Each row is a point on a landscape with many peaks, with its height.
A climber steps from a point to the highest of its 2 nearest points, and stops where none of them is higher. Distance is the straight distance between rows; heights are no part of it.
tomuv: [102 148 142 108 150 123 127 205 164 105 179 157 186 175  91 136  94 147
 109 177  65 166 184 163 157 144 117 143 147  94  80  93 176  97]  height 633
buka: [127 168 102 162 138  93 157 111 171 104  93 170 197  94 124 141 162 136
 123  93 106 165 137 164 124  95 168 112 132 143 125 152 131 134]  height 719
gikiz: [150 137 130 142 142 126 138 158  84 104 117 148 171 157 125 185 137 133
  91 101 147 149 176  62 124 150 163 162 126  74 106 101 176 189]  height 326
Benek: [134 116 122 139  89 156 112  94  86 105 140  59  74  97 140 152 145 156
 150 102 140  86  95 147 138 141  97 152 109 142 135 115 123 179]  height 455
Lizus: [154 128  90 165 133 118 174  80 124  85 152 124 213 145  96 135 108 143
  65 106 152 209  63 138 161 119 161 105 109 138 130 155 117 119]  height 581
vib: [157 151 101 126 149 123 131 178  85  93  93 183 144 190 110 135 148 123
 112 136 139 120 190  93  89 162 143 135 122  86  89  95 155 166]  height 348
Zosu: [ 91 136  86 170 131 144 117 108 116  77  87 123 160 160 124 129 156 175
  85 100 160 169 146 144  88 162  71 116 126  91  92  90 139 136]  height 178
deg: [149 113 132 134 153 120 107 115  94 114  74 107 116 103 156 185 131 122
 102 143 173 115 160 127  75  79 160 141 106 180 116 131  91 174]  height 370
rika: [155 137 145  58  90 103 138 193 159 164 163 158 117 201 142  99  96 131
 130 150 130  98 197 136 141 158 129 124 106 109 115 113 151 139]  height 728
Ralut: [140 163 145 108  97 131 144 132  93 152 130 140 103 149 164 126 140 101
 132 128  86  70 122 104 111 191 179 163 162 124 163 111 175 155]  height 499
sono: [102 131 129 149 121 124 168 104 145  81  90 112 221 112 120 164 115 129
 112  73 139 159 157 105 111 134 164 126 121 104  90  99 127 156]  height 318
gari: [142  89 128 142 136 138 173 158 179 100 174  98 171  87  64 128 132 151
 119 100 100 156 105 136 146 145 124 137 105 121 104 132 157 138]  height 111
mugi: [128 142 109 124 165 129 123 137  97 101  66  83 113  99  90 150 139 200
 128 146 147  96  77 189 158  64 132 139  99 153 150 119  80 128]  height 618
pid: [170 100 103 131 112 140 130  80 132 103 131 102 167 143  86 160  98 155
  78  77 174 184  66  75 154 117 167 125  98 130 118 155 130 157]  height 550
Kibeb: [ 96 126 169  96 104 160  67 106 155 182 138 182  95 174 147  92 114  81
 136 126 138  83  83 171 163 159 156 123 128 136  98 125 121  94]  height 413
tavo: [134 167 141 156 148 123 159 174  83 120 116 118 118  89 100 146  93 150
 191 142 179 113  86 140 134 113 162  73 110 128 129 125  35 117]  height 670
sobuf: [161 122 140  81  87 106 190 127 124 144 125 111  95 129 127 125 100 137
 197 131 122 116 118 137 155  83 156  82 105 166 177 149 116 120]  height 696
rolen: [139 158 167 143 136 143 106  68 118 203 112 145  66 134 175 133  95  89
 140 119  94  73 141  66 162 162 167 148 142 132 174 129 100 141]  height 327
vukom: [167 111 126  90 116  64 166 167 136 132 115  94 118 106 129 113 129 134
 163 147 122 136 177 152 141  54 104  95 108 184 175 147  96 108]  height 665
Ref: [158 126 176 128  56 139 102 136  74 160 156 167  84 162 206 152 126  72
 133 152 159 129 163  97 122 161 155 155 121  99  66  68 162 125]  height 671
rabiv: [ 82 104 134 107 105 148 114 123 148 110  88  96 177 121  77 112 165 103
 110 122  94 131 180 114 120 108 101 131 138 124 116  94 122  99]  height 267
vam: [108 142 122  98 136 144  94 153  95  74  93 140 127 136 134 120 158 110
  60 157 163 108 144 178  89 111  53 120 180 126 129 121  48  60]  height 220
femib: [140 150 155  74  85 110  75 103 111 186 123 192  86 178 180 105 126  80
 141 142 159  81 126 123 142 118 161 133 119 143 113 133 139 114]  height 385
suru: [156  86 117 107 112 143 165 124 144 149 120 159 146 119  80  99 150 149
 132 103  90 177  98 104 156  91  91 100 112 133 143 159 113  79]  height 404
navos: [133  98 139 172 167 158 130 143 190 109 117 111 127 114  45 118 141 111
 115 132 104 199 144 116 148 106 104  94 150 103 147 121 131  82]  height 131
vun: [ 79  96 105 105  97 153 144  88 100 138  81 103 177 124 140  91 165 109
 124 113  99 112 133  99 109  94 112 136  99 132  88 115 100 126]  height 283
pip: [ 84 117  95 151 169 102  94  91 192 124  65  92 123 103 146 116 142 133
 112 133 156 124 163 152 143  57  90 116 140 117 167 134 140 132]  height 523
Dor: [134 159 110 168 135 116 108 113 123 167 129  96 115 106 175 134 150 138
 108 111 113 130 147  54 127 155 125 174 150  76 146 113 163 169]  height 517
sav: [141 147 134 182 158 131  76  62 135 153 111 112  69 110 133 168 146  91
 105 137 107  59 140  44 157 134 113 198 171 114 122 123 151 126]  height 424
Lop: [125 159 119  99 144 117 158 131 152  96 125 167 143 172 163  96 124  86
  97 122 105 105 170 141 115 150 103 127 169 100  97 116 140 104]  height 649
fis: [111 118 138 101  85 139 110 157 133 186 138 138  99 137  97 118 121 154
 169 140 155  97  78 100 100 165 172 120 109  95 141 130 129 146]  height 535
foz: [ 96 130 139 117  98 163 168 151 116 101 155 193 188 155 133 140 114 142
 119 118 117 134 106 161  93 184 138 126 141 121  56  94 152  97]  height 464
bizit: [152 142  82 191 162  99 214  99 143 104 169 132 218 151 125 126  76 154
  84 162 147 232 127 147 144 133 158 105  92 115  94 156 137 130]  height 617
sadu: [157 176 118 146 153 115 138 147 142  73  94 146  94 143 159 139 113  94
 117 135 126 100 159  98  63 164 146 145 154 129  56  79 167 108]  height 544
Tud: [117 132 132 139 146 106  85 147 122 133 100 134 135 145 125 117 158 146
 126 143 138 134 151 216 141  88 131 103  80 160 143 121  90 150]  height 572
Piv: [154 140 133 147 145 104 125 185 158 112 163 152 119 154 128 116 128  94
 129 131 137 116 206 191 133 154  96 109 124 136 110 116 112 148]  height 637
pov: [148 145 141 110 118 111  87  89 158 132 117 112  85  75 160 122 124  69
 143 109 112  92 155  98 164  84  94 166 128 143  73 119 109 103]  height 352
Met: [ 87 117 132 144 114 112 138 138 131 149 175 117 179 129  82  83 148 167
 148 220 115 141  99 192  89 146 131 106  99 166 120 145 117 103]  height 565
Kasis: [ 90 144 123 139 198  76 103 120 149 140 113  94 148 161 144  95 141 158
 132 124 141 133 150 165 157  77 113 106  94 125 147 128 119 155]  height 547
sibi: [167 153 110 161 135 120 153 163 113  77 106 123  91 105 137 169 121 126
 143 115 164 114 133  94  64 133 152 126 124 159  55 113 117 144]  height 580
malo: [ 91 145 116 163 138 142 131 131 109  88 116 127 155 160 110 127 162 158
  72 159 159 134 137 179  78 143  30 104 161 121 114  98  98  91]  height 199
Kifi: [134 138 103 121 145 130 149 167  56  84  96  91 101  80 110 173 100 172
 165 172 182  88  86 182 119  89 167 123 110 149 163 134  52 134]  height 631
Gaguf: [141  80 124  95 163  77  98 162 121 144 100 131 152 107  90  78 163 164
 155 139 125 114 115 144 151  78  80 122 103 160 160 143 103  94]  height 542
bur: [154 132 150 120 103 119 108 106  44 125  99 110  87 121 144 181 142 118
 155 155 159  75 132  99 109  98 159 147 117 154 134 117 122 157]  height 395
badu: [119 101 143 127 157 125 185 105 151 120 137 108 163 139 143 120 121 100
 145  90  97 113 143 149 161 113 124 112 127 126 159 140 139 152]  height 462
ritu: [112 163 107 128 131 132 168 127 174  84 139  93 117  96 166 135 111 115
 125 122  91 146 152  87 105 141 136 148 181  84 124 107 194 121]  height 239
feto: [139 143 139 107 110 136 109 163  68 123  95 142 105 154 107 126 159 106
 144 153 149  91 153  90 104 130 166 133 121 104 130  98 124 154]  height 371
Rasub: [125 150 157 116 176 118 168 151 184 134 145 195 161 171 112 142 118 137
  85 109 115 136 126 148 141 119 104  96 191 139 167 157 154  80]  height 661
lebu: [159 132 169 101 111 134 109 122 106 189 142 167  52 130 155 155  74  94
 190 126 133 108 131  80 161 130 172 114 130 146 190 156  97 139]  height 303
vari: [151 174  98 170 143 114 159 175 118 103 132 169 147 156 140 126 139 153
 122 106 149 115 150 189 106 183 111 105 125 103 113 105 117 161]  height 679
zubi: [124 144 126 170 136 139  81 123 129 163 118 112 115 101 139 127 149 151
 139  77 125 142 119  98 157 145 124 146 101  96 125 113 122 183]  height 546
vogen: [164 173 113 134 140 101 104 144  89 110 109 137  99  78 103 173 123 154
 179  78 148 107 107 113 154 118 156 134 123 150 187 165 102 167]  height 695
vugur: [136 139 136  97 155 109 156 151 178 107 125 173 162 162 119 146 126  96
 108 120  94 128 198 139 126 119 145 122 169 125 149 141 176 128]  height 632
fogiv: [115 126 149 143 129 160 116  56  84 188 141 164  86 145 184 157  89 105
 170 109 129  73  87 109 165 174 173 163 125 123 174 147 137 174]  height 353
tasu: [124 176 127 116  99 146 161 118 132  87 116 112 119 124 147 121 140 141
 128  96  71 161 115 122 148 115 120 122 154 115 124  96 175 105]  height 225
Kabap: [102 117 153 159 169  73 131 166 149 170 155 117 200 144  75  79 156 160
 126 179 132 122 133 169 153 124  63 115  97 139 141 119 114  98]  height 58
Sonip: [ 83  87 130  94  96 159  39 141  79 156 101 153 104  89 110 122 139 129
 152 172 176 122  79 179 117  89 135 131 115 128 146 124  41  81]  height 263
Rogad: [107 156  94 145 113 120 189 139 150 113 116  98 157 140 102  82  98 143
 129 210  78 158 184 141  82 151 113  98 119 117  91  97  93  86]  height 692
punor: [118 154  99 113 122 111 151 149 119 154 136 122 160 150 178 100 136 150
 127  99  91 140 162  99 121 171 133 153 136  82 181 128 155 178]  height 488
Lizi: [165  99 144 102 137  66 117 189 146 181 179 159 105 136 128  98 104 132
 191 147 157 119 138 159 130 134 140  80 119 167 184 171 104 112]  height 316
Dal: [ 93 133 121 105  88 129  61 122  80 147 107 111 136 159 164 114 157 156
 115 148 149 160 167 108  66 138 120 120 115 132 153 106 107 146]  height 428
napo: [135 135 189  70 104 133  87 156 142 143 150 148 111 127 131 156 117 107
 141 111 130 112 137  82 140 113 144 134 141 131 102 103 151 104]  height 195
gozun: [ 85 129 117 122 114 145 138 121 177  64 112  86 157  95  99 142 145 103
 112 127 108 156 173  82  88 111 105 124 183  92 123 112 171  88]  height 254
nos: [114 157 136 127 120 138 154 126  90  95 109 155 137 170 173 139 116 124
 138 123 104 145 139 141  83 190 185 125 141 123 147  97 173 146]  height 469
Vel: [152 152 144 156  82 123  93  87 113 148 113  99  61 116 195 136 136 113
 152 110 123 120 160 152 154 113 124 130  98 157 113  91 120 168]  height 399
bonil: [137 109 161 124 112 198 166 119 127 135 115 132 123 119 113 157 113 108
 112  73  91 134 114  94 156 143 153 143 136 106 119  93 146 144]  height 422
bivo: [145 142 142 116  67 120  81 182 107 130 177 150  77 154 162 127 128  83
 163 159 181 120 178 149 106 165 149 119 119 128  63  94 142 139]  height 722
Pir: [153 110 157  81  68 104 113 206 135 162 162 143  89 158 115 117 123  77
 161 159 166  65 165 156 140 151 152 147 113 113 109 103 161 137]  height 766
mur: [115 128 138 109 153 101 134  88 131 106  98  63 148 159 130 156 134 143
 106 123 137 137 158  73 103  94 146 123 144 136 173 139 179 162]  height 543
nedon: [179  72 116 161 106 129 152 102 110 129 130 101 158 127 106 145 137 116
  98 125 161 147 169  79  85 147 159 136  80 139 116 157 119 215]  height 320
Naze: [124 149 151 132 144 142 179 173 138 125 170 171 162 162 101 149 116 175
  94 104 139 115  76 175 134 167 113 104 169 124 148 131 138 113]  height 697
Tuti: [150 156 102 115 105  96 147 149 129 127 134  77 116 129 124 141 121 203
 142 112 154 125 112 108  89 136 156 104 113 160 145 146 131 164]  height 602
tene: [145  95 158 142 134 150 162 102 168 119 117  90 123 112 124 152 127  81
 120  72  82 124 155 113 190 114 120 161 159 115 167 112 187 156]  height 444
rop: [131  47 138  86  95 131  60 136 113 175 122  98  77 115 132 129 128 161
 157 167 177 116 125 181 129  90  97 135  87 163 174 131  89 131]  height 372
tosa: [157 168 113 142 185 124 140 177 100 116 167 137  83 114 181 148  90 136
 144 100 135 120 105  98 128 160 159 146 139 103 109 133 149 172]  height 361
puzev: [145  96 133 127 114  85  43  86  99 165 152 110  86  69 114 187 112 181
 180 120 162 115 116  91 172 111  99 166  79 185 194 176 121 153]  height 329
zabom: [132 158  72 148 132 129 138 134 178  81 115 176 124 121 157 106 137  83
  94 141 139 121 196 137  94 164  94 136 185  70 116 128 174 118]  height 683
teki: [158 115 133  96 128 127 109 125 159 132 153 116  65 112  95 117 109 135
 163 150  94 110  88 127 123 126 114 110 140 182 154 159 118  91]  height 628
Bikem: [134 130  99 153 155 134  90  71 155 127  66 104  68 127 145 130 152 131
  93 114 129  98 139 118 145  82  84 153 127 129 125 126 144 144]  height 496
Mag: [130 112 111 150 185  87 125 152 150 123 127  77 137  71  88 107 136 182
 129 138 135 136 110 143 136  82  64 118 126 140 148 154  79  96]  height 567
nat: [167 149 142 123 131 135 110 160  93 145 180 113  53 108 162 148 105  95
 161 140 125  87 123  63 144 153 149 165 136 105 117 124 148 152]  height 381
Kufu: [123 114 141  92 152  74  76 150 113 140 127 145 141  69 135  85 143 107
 165 131 132  99 125 140 150  71  90 133 115 149 113 145  55  76]  height 519
Nuzun: [120 128  90 135 140 107 142 103 149 138 116 129 176 140 149 110 147 160
 108  72 126 197 129 120 157 103 122 117 110  96 159 161 145 157]  height 446
rava: [ 38 148 120 149 178 150  91 111 128 126 117 110 170 145 116  99 152 123
 102 132 119 109  77 155 104 138  99 118 167 154 124 137 104  72]  height 144
ruzum: [ 98  84 153 112 107 185 150 150 134 115 152 143 179 206  67 141 118 144
 102 139  94 189 141 155 151 156 107  99 151 124 166 118 158  95]  height 155
faki: [104  81 130 137 153 169  55 109  82 129 124 139  96 111  80 139 130 138
 157 168 166 126  71 165 128  92 139 121  88 148 140 162  77 129]  height 282
difab: [139  64 117 137 115 146 160  68 108 121 114  82 160  94 119 127 153 110
 113 118 131 132 148  91 107  96 111 139  86 134 102 141 105 177]  height 301
podo: [111 133 160 166 154 137 169 125  85 134 171 133 138 156  79 132 125 130
 158 185 160 142  49 168 158 125 150  81 123 122 154 155 127 106]  height 755
gogo: [101 116 124  97 128 120 178 170 159 125 197 155 206 165 117 131  80 154
 106 163  67 154 165 164 128 176  91 134 158 110 125 143 161 112]  height 658
favas: [161 117 105 112 124  93 134 104 117  94 109  39 144 121  85 157 128 176
  93 115 157 123 109  95 112 118 153 148 110 165 182 162 145 186]  height 570
mimom: [130 129 151  93 105 145 126 114  84 127 148 159 139 168 155 167 133 151
 118 104 143 190 109  94 131 117 154 119 133 117 135 124 180 141]  height 577
fir: [128 112 151 106 118 123  94 156 127 167 171 159 124 125 149 105 116 118
 161 129 147 164 142 117  96 149 134  73 128 133 163 164  64 117]  height 338
bozu: [151  98 163 116 109 111 108 164 170 148 144 112 117 129 123 123 137  97
 126 115 136 107 206 115 126 142  94 128 118 129 119 108 116 157]  height 606
Riz: [142 152 119 131  54 121 192 162 106 151 151 177 169 171  79  87 144 151
 125 206 100 129 147 198 143 161  63 104 110 114 116 114 112  80]  height 31
Leb: [168 114 127 112 122  54 147 208  87 138 132 137 134 116  99 119 153 139
 182 169 172 110 149 206 145  79 116  96  98 162 193 144  88 109]  height 634
nokim: [130 149  81 189 188  91 179  96 144 117 128 103 172 108 122 101 139 155
 105 115 143 177 106 137 169  87  95 101 127  99 174 176 107 130]  height 471
luzen: [139 125 117 146 140 174 117 111 159 127  88 120  80 167 113 108 158 107
  81 104 111 119 144 115 141 136  96 159 144  97 110  98 167 140]  height 472
Dumu: [ 86 158 152  95 123 104  85 148 132  88 161  68 121 146 131  72 129  91
 126 182 120  97 155 172 120 159 127 127 143 136  96 101 112  77]  height 584
Tati: [ 61 135 100 167 173 155  81  83 147  96  92  89 134 143 143 135 138 158
  96 108 155 145 107 138  88 130  96 117 163 122 128 120 136 126]  height 159
vavef: [157 130 123 155 119 120 118 111 137 138 145 133  84  80 199 128 133  70
 153  87 135 134 176 121 139 105 100 132 115 133  96 130  92 146]  height 373
kemu: [156 158 132 103 103  88 110 140 114 147 116 121  66  76 120 158  93 142
 221 133 123  95 120 124 155  83 165 128 101 188 177 148 105 129]  height 734
zof: [124 129  99  86 118 118 135 148 123 133 101  87 120 126 100 105 146 197
 125 154 109 121 109 126  85 107 123 114 110 152 156 141  99 125]  height 635
Sovo: [ 96 108 100 131 158 167 112  39 108 141  98 127 117 155 152 118 135 105
 120 102 119  74  86  83 118 131  98 159 135 150 109 154 131 137]  height 448
felos: [131 129  92 139 147 111  97  68 122 134  95  88  86 101 174  89 156  58
 107 174 113 113 173  75  96  86 112 174 138 121 113 145 123 130]  height 470
rer: [138 137 116  99  47 139 126 166  95 145 170 169 113 112 159 107 127 104
 170 151 134 185 148 117  81 167 159 101 124 115 113 134  92 110]  height 365
megis: [139  94  82 118 138 113 134 129 170 153 129 166 174 126 119  86 161 129
 113  99  87 184 161  93 141 105  76 129 127  92 133 158 143 108]  height 425
zuf: [197 183 106 161 132 122 149 123 101 106  67 120  57  96 153 179 113 143
 135  98 152 113 131  83 107 105 148 123 124 150 120 128 103 154]  height 619
ziva: [105 107 139  95  73 131  63 132 103 193 114 110  85 151 156 113 128 157
 154 153 176 137 138 140 106 117 134  98  91 130 163 114  79 148]  height 397
vako: [ 79 115 134 151 154 186 151 128 161 114 138 123 160 158  79 130 129 126
  83 122  93 206 112 117 155 125  85  98 179  93 140 120 152  59]  height 142
tavi: [151 149 112 128 119 118 205 126  76  87 115 137 152 147 193 144  95 114
 135 125  80 183 177 103 115 153 181 150 123 104 131  98 196 159]  height 441
nugu: [136 144 125 118 131 158 128 123 171 124 141 150  92 128 102 132 131 161
 123 109  68 106  50 156 132 146 132 130 151 174 125 152 164 100]  height 659
Nuviv: [162 127 102 153 145 128 171 123 146 137 110 165 110 157 189 136 101  92
  90 143 104 171 212  94 120 148 167 158 136  95 113 109 204 171]  height 415
Zop: [122  80 124 132 129 126  50  83  96 136 123 136 118  98 100 173 118 177
 150  96 192 123  78 157 160 112 115 123  85 170 179 181  85 153]  height 304
tez: [117 167 151 194 147 140 202 137 117 139 190 147 204 153  90 140 119 176
  74 147 151 145  54 171 142 185  92 126 137 127 134 139 144 120]  height 745
zizus: [106 144 157 107 121 142 127  87 132 124  99 173 126 169 193 158 115 128
 119  91 128  91  92 104  95 151 152 140 149 158  90 102 174 118]  height 479
kas: [169 110 113 150 107 107 153  96  88  82 106  85 146  92 147 181 105 124
 108 113 193 141 143  98  76 124 176 117  94 173 109 145  86 184]  height 345
Tetud: [ 90 117 152 108 113 177 111 146 113 128 166 152 140 166 152 124 124 114
 131 121 135 128 110 139 125 177 146 142 132  91  78  83 167 132]  height 474
lami: [114 103 146 159 133 109 157 120 155 153 198 117 186 114 119 126 114 167
 140  97 148 135  70 172 156 143  87 102 125 147 153 162 108 127]  height 86
Nabeb: [152 144 121 161 161 122 127 183 152  88 127 121 132 112 103 159 135 123
 108  84 145 151 182 109 137 138 121 133 146  80 121 111 165 169]  height 307
bisad: [131  76 151 116  88 142 139 100 100 114 202 133 109 120 137 160 121 118
 185 108 160 114  76 172 166 120 115 117 127 130 136 153 154 145]  height 512
zite: [128  69 112 114 128 149  65  89  86 152 117  82  95 102 148  83 164  73
 125 183 105 118 148 105 103 101 123 170  97 152 120 157  90 139]  height 447
naza: [ 84 170  85 159 174  89 134 106 176  89  79 128 155  84 134 112 157 122
 121 152  98 135 129 163  94  65 146 120 157 149 116 142 142  86]  height 752
Rus: [133 152 109 153 140 155 155 137 178 112  96 171 135  90 142 168 113 134
  86  83 111 196 127  74 127 113 170 146 158  81  96 119 173 126]  height 355
rinu: [126  73 110 145 157 170 113 101 116 163 150 157 148 117 116 121 144 116
 148  90 104 111  56 131 169 140 149 171  91 127 112 175 154 173]  height 398
disu: [103 138 149 127 147 106 114 159 191  95 162 104 165 156  85 103 125 109
 120 194  97 131 190 176 130 148  97 124 145 138  92  98 151  74]  height 610
Mal: [103 185 164  84 121 141 130 131 141 123 116 154 126 139 136 124 112 124
 138  99  98 138  96 107 153 107 143 106 157 123  97  93 118  66]  height 210
Mize: [124  95 174 128 123 116 124 160 169 142 192 125 131 105  72 113 120 138
 156 169 109 138  93 171  99 151 131  90 132 192 143 141 117  73]  height 597
nede: [146 174 130 172 163 121 192 150  94 110 156 109 141 125 110 131 106 166
 142 139 158 148  85 136 149 123 112  84 123 107 127 130  91 117]  height 711
daruf: [126 105 140 144  97 152  82  72  85 134 102  59  56 104 181 167 119 154
 127 151 158 113 136 155 130 106 115 154  91 169 134 102  97 170]  height 427
sev: [105 144 146 129 116 110 147 129 107 113 117 155 195 121 109 137 157 138
 155  96 121 143 100 173 153  90 149  92 115 139 155 128 106 109]  height 684
sef: [101 173 144 107 122 156 101 120 123 142  94 119 102 135 146 106 127  84
 131  90  87  45 104 103 149 182 146 163 178 124 167 113 126 113]  height 526
Kigal: [154  81 156 136 174 153 123 186 189 126 149 115 119 107  40 103 125 135
 130 124  74 152 102 115 161 138 119 136 126 127 115 110 154  97]  height 121
nebo: [101 147 108  91 124 112 156 150 136 121 129  82 163 142  96  69 137 156
 148 169  67 140 154 115 103 130 137 109 118 120 131 117 123 107]  height 663
vidun: [145  72 118 109 139 106  54 100 112 148 127  92  80  83 145 150 137 159
 145 145 137  99 129 150 135  84  85 169  96 198 174 166 117 148]  height 351
zokuf: [132 108 115 150 127 109 147 109 136  83 102  91 182 107 110 166 122 140
 101 109 176 177 165 143  99  94 147  98  95 147 104 129  82 155]  height 322
tuv: [157  61 211 100 112 155  95 187 152 150 164 150 112 107  70 171 116  98
 142 114 126 128 133 107 147 146 158 147 127 141 123 109 162 131]  height 181
Saf: [122  88 103 143 171 158 115  48  79 141 148 127 119 140 138 118 124 122
 160 126 158  97  61 115 133 131 134 141  88 135 100 176 117 178]  height 421
ludo: [157 101 100 156 131 137 131  40 144  83 100  72 117 116 102 165  96 147
  79  71 163 178  90  94 170  93 125 124 124 130 174 163 122 154]  height 522
fuzeg: [112 134  90 138  99 108 119 123 105 146 109  94 165 143 149 121 162 165
 114 120 139 151 192  89  68 180 114 140 120 103 168 125 125 195]  height 459
fas: [139 115 135 116 151 149 178 138 129 133 144 147 118 131 176 102  92  47
 110 155  46 140 177 103 138 151 184 173 136  98 108 118 170 150]  height 393
feti: [136 152 123 109 146  97 110  85 158 138  75  91  88 133 148 139 148 107
 108 152 122 117 180  53 118  74 116 136 179 127 191 147 169 115]  height 518
lipez: [ 80 119 137 111  90 153 130 129 113 128 130 117 121 162 103 130 135 147
 169 138 153  90  65 155 119 142 164 123 117 108  97  92 164 133]  height 504
bod: [155 143  99 133 151  85 109 194  99 135 116 168 123 142 104  90 172 140
 128 187 140 104 143 217 112 109 119 110 114 156 160 158  77 119]  height 601
Ninir: [ 73 139 119 127 137 153 111 101  83 125  54 122 153 130 105 130 151 151
 147 109 126 104  84 153 151  92 156 127 107 150 148 124  82 135]  height 651
pem: [130 103 139 144 155 171 109  81 132 178 147 162 101 114 145 161 107 115
 128  80  96  85  93 106 202 140 130 189 117 130 131 142 156 167]  height 379
Vesu: [162 184 100 187 156 125 135 133 141 100  84 130  98  65 121 163 105 147
 135  70 148 147 113 109 129 120 146 107 147 118 148 145  76 147]  height 657
zuze: [142 179 149 105 155 127 131 156 133 119 104 185  97 142 192 146  89 101
 106 116 103  95 121  91 104 156 189 164 156 126  77  90 176 115]  height 514
pomot: [126 117 125 161 121 185  93  71 128 175  94 108  95 151 116 125 169  86
  72 115  98 101 119  44 144 144 110 186 158 100 115 100 156 121]  height 449
latu: [137 100 145  95 153  69 114 158 166 122 123 121 160  88 113  73 141  72
 138 132 112 111 193 138 143  94  82 121 125 144 127 134  86  84]  height 498
bilel: [162 136 120 103 114 130 141 174 142 170 161 104  84 151 129 120 114 175
 136 140 118 121 112  78 105 168 157 139 111 117 134 130 173 168]  height 568
vepu: [111 174  93 159 188 111 130 148 139  99  86  87 117  97 104 129 140 191
 109 135 148 106 101 143 116  79  94 117 126 131 108 121  83 122]  height 592
gabin: [130 117  78 194 159 150 178  63 154  75  76  87 122  97 109 141 120 139
  89  93 154 158  99 139 158  80  94 100 140 100 149 152 103 126]  height 495
giso: [119 145 162 109 101 136 120  85 149 152 140 101 113  89 185 117 116  66
 139  98  71  94 133  94 169 142 139 179 145 128  95 105 142 118]  height 334
Famov: [101 145 148 197 177 100 136 125 166 153 169 118 178 127 104 122 143 173
  97 133 169 112  96 177 131 133  60 105 126 143 119 145  96 127]  height 72
fek: [ 96 135 124 146 117 135 145 153 110 124 167 143 163 128 110  69 145 107
 136 177 123  90 102 182  90 182 118 120 119 125  82 121  88 100]  height 532
rigom: [115 149 135 177 122 124 212 124  88 140 177 164 188 144  86 139 112 164
 132 182 184 128   9 179 123 165 169 118 122 113 131 155 150 115]  height 810
kuz: [169  85 120 143 106 119 181 111 157 120 191 105 156 106 104 127 119 162
 135  98 131 133  67 186 160 144 130 124  86 155 118 167 149 151]  height 99
Durod: [100 115 141 140 119 128  86 130 168 155 137 111 153 122 143 107 149 117
 116  91 128 146 186  99 145 134  95 148 107  81  91  92 129 156]  height 576
lubop: [ 85 172 101 139 162 109 102 104 191 118  77 129 139 112 144 100 154  87
 115 117  89  91 144 126 121 111 157 158 170 126 133 132 176 124]  height 723
Rad: [119  94 144 113  78 136 152  99 105  89 166  69 127 110 139 133 140 139
 152 124 138 123 129 184 134 112  78 107 120 149 131 120 115 136]  height 483
kepur: [147  67  92 141 130 140 179  87 137 112 100 105 156 109  81 115 151 144
  91 139 111 195 115 122 111  76  97  93 118 152 128 179 103 110]  height 384
Fekep: [147 137  93 108 147 102 115  95 166 135 122 124  92 115 165  86 140  92
 133 144  92 153 154  80 123  73 114 124 147 132 138 175 139 101]  height 494
turo: [129 127 136 128 140 176 169 112  99 118 146 153 115 112 143 146  93 121
 156 107 117 149  59  97 152 128 161 114 124 103  93 131 125 122]  height 400
Vis: [134 160  71 197 163 126 165 145 147  81 133 163 135 123 139 119 136 135
  97 125 146 151 140 149  80 170  81 111 168  79 116 136 132 122]  height 727
koral: [110 105 144 118  87 109 119 176 134 157 151 161 177 160  53  73 168 157
 132 173 128 113 125 202 147 164  71 119 111 133 145 112 124  82]  height 45
komi: [ 85 130 138 147 147 136 161 106 214 128  71 141 194 105 128 176 105 116
  92  78 129 160 154  78 115 110 172 121 155  92 118 117 155 137]  height 336
vunit: [162 149 135 141 154 138  76 102 108 141 147 122  57  93 135 178 108 109
 147 130 138  78 130  39 129 115 123 160 141 148 110 142 118 139]  height 402
nif: [139 163 105 178 145 114 218 130 153  99 128 134 186 147  90 137  93 163
 109 186 123 197 158 134  99 137 133  80 121 125  89 129 122  97]  height 655
sogu: [133 121 172 132  77 136 118 120  60 148 147 159 141 165 195 190 137 130
 101 137 127 168 139  82 117 158 158 163 139 105  97  68 209 134]  height 620
nemaf: [169 121 162  91  82 109 100 175 143 191 154 182  64 123 139 102  91  71
 191 138 155  92 122 139 148 149 174 113 126 137 164 159  94 104]  height 295
paku: [103 130 132  95 105 174  45 140  70 110  85 144  99 127 141 120 154 126
  97 149 172 124 117 165  89 117 105 125 133 137 103  96  48  86]  height 240
gasev: [142 144 141 115 133 166 141 146 130 127 134 169  95  98 151 154  95 135
 111 118  80 188  91  66 124 117 181 143 137 120  63 109 165 109]  height 376
vuvap: [124  86 115  89  67 150  98 115  84 155 126 135  98 126 124  75 159  89
 145 176 129 120 109 124  92 129 133 133 109 126 129 144  94 115]  height 423
non: [110  98 149  88  92 138 131 121 110 136 202 138 146 125 169 156 109 171
 154  85 131 176  62 147 180 119 136 130 123 120 150 149 177 136]  height 541
Ril: [107 188 103 138 170 135 116 107 213 138  97 162  98 127 153 117 119 146
 112 100  79 109  85 143 131 140 143 135 178 133 130 144 154  97]  height 691
mizam: [131  66 175  91 119 148 123 201 135 127 188 172 156 147  68 144 121 125
 125 136 110 178 145 151 162 147 127 121 127 112 148 125 175 110]  height 167
patud: [109 119 103 110 172 131 105  81 137 114  83 130 121 152 143 108 145 102
  87 132 137  70 125 130  99  90  87 140 152 151 101 141 118 111]  height 473
vefa: [135  80 146 102 159 103 138 142 140 150 170 129 157 115 132  68 135  82
 169 114  95 105 140 132 170 125  96 125 125 120 145 149 116 124]  height 480
Sen: [117 140 154  96 134 177 110 100 125 160 130 204  71 190 167 145  90 127
 132 110 131  89  61 133 154 146 159 139 138 132  95 111 174 119]  height 445
ruf: [140 109 132  91  15 144 127 124  89 180 152 137  77 129 163  81 129  64
 163 157 148 125 138 120 118 174 156 132 122  82 147 118  97 124]  height 396
faku: [140 140 130 127  87 134 182 169 110  81 148 167 147 112 111 137 124 115
 148 141 138 104 129 161  70 159 138  99 132 133  68 100 104 111]  height 497
fomen: [107 110 145  49 101 128 133 197 156 150 188 165 147 152 154 115  85 133
  93 128  93 132 161 130 144 175 118 148 146  95 126 118 153 118]  height 690
Mor: [ 90 148 160  84 100 157  86 117 129 110  99  82  95 146 123  69 129  72
 114 140 113  83 125 144 128 191 157 141 159 134 129 100 102  84]  height 555

Call two points neighbours if one is among the 2 nearest of the other. Go from one point of each pair to the other, from neighbour to neighbour, staying as high as possible. Name the lowest point that can't be avoided.
bur, naza -> sono
naza, rigom -> mugi
rigom, Rogad -> foz
rigom, Vis -> vugur

For each start below, name the point where the climber stops.
bonil -> rigom
Tati -> Vis
fas -> Pir
pov -> Pir
kuz -> bur
fir -> Rogad
ziva -> Vis
kepur -> Rogad
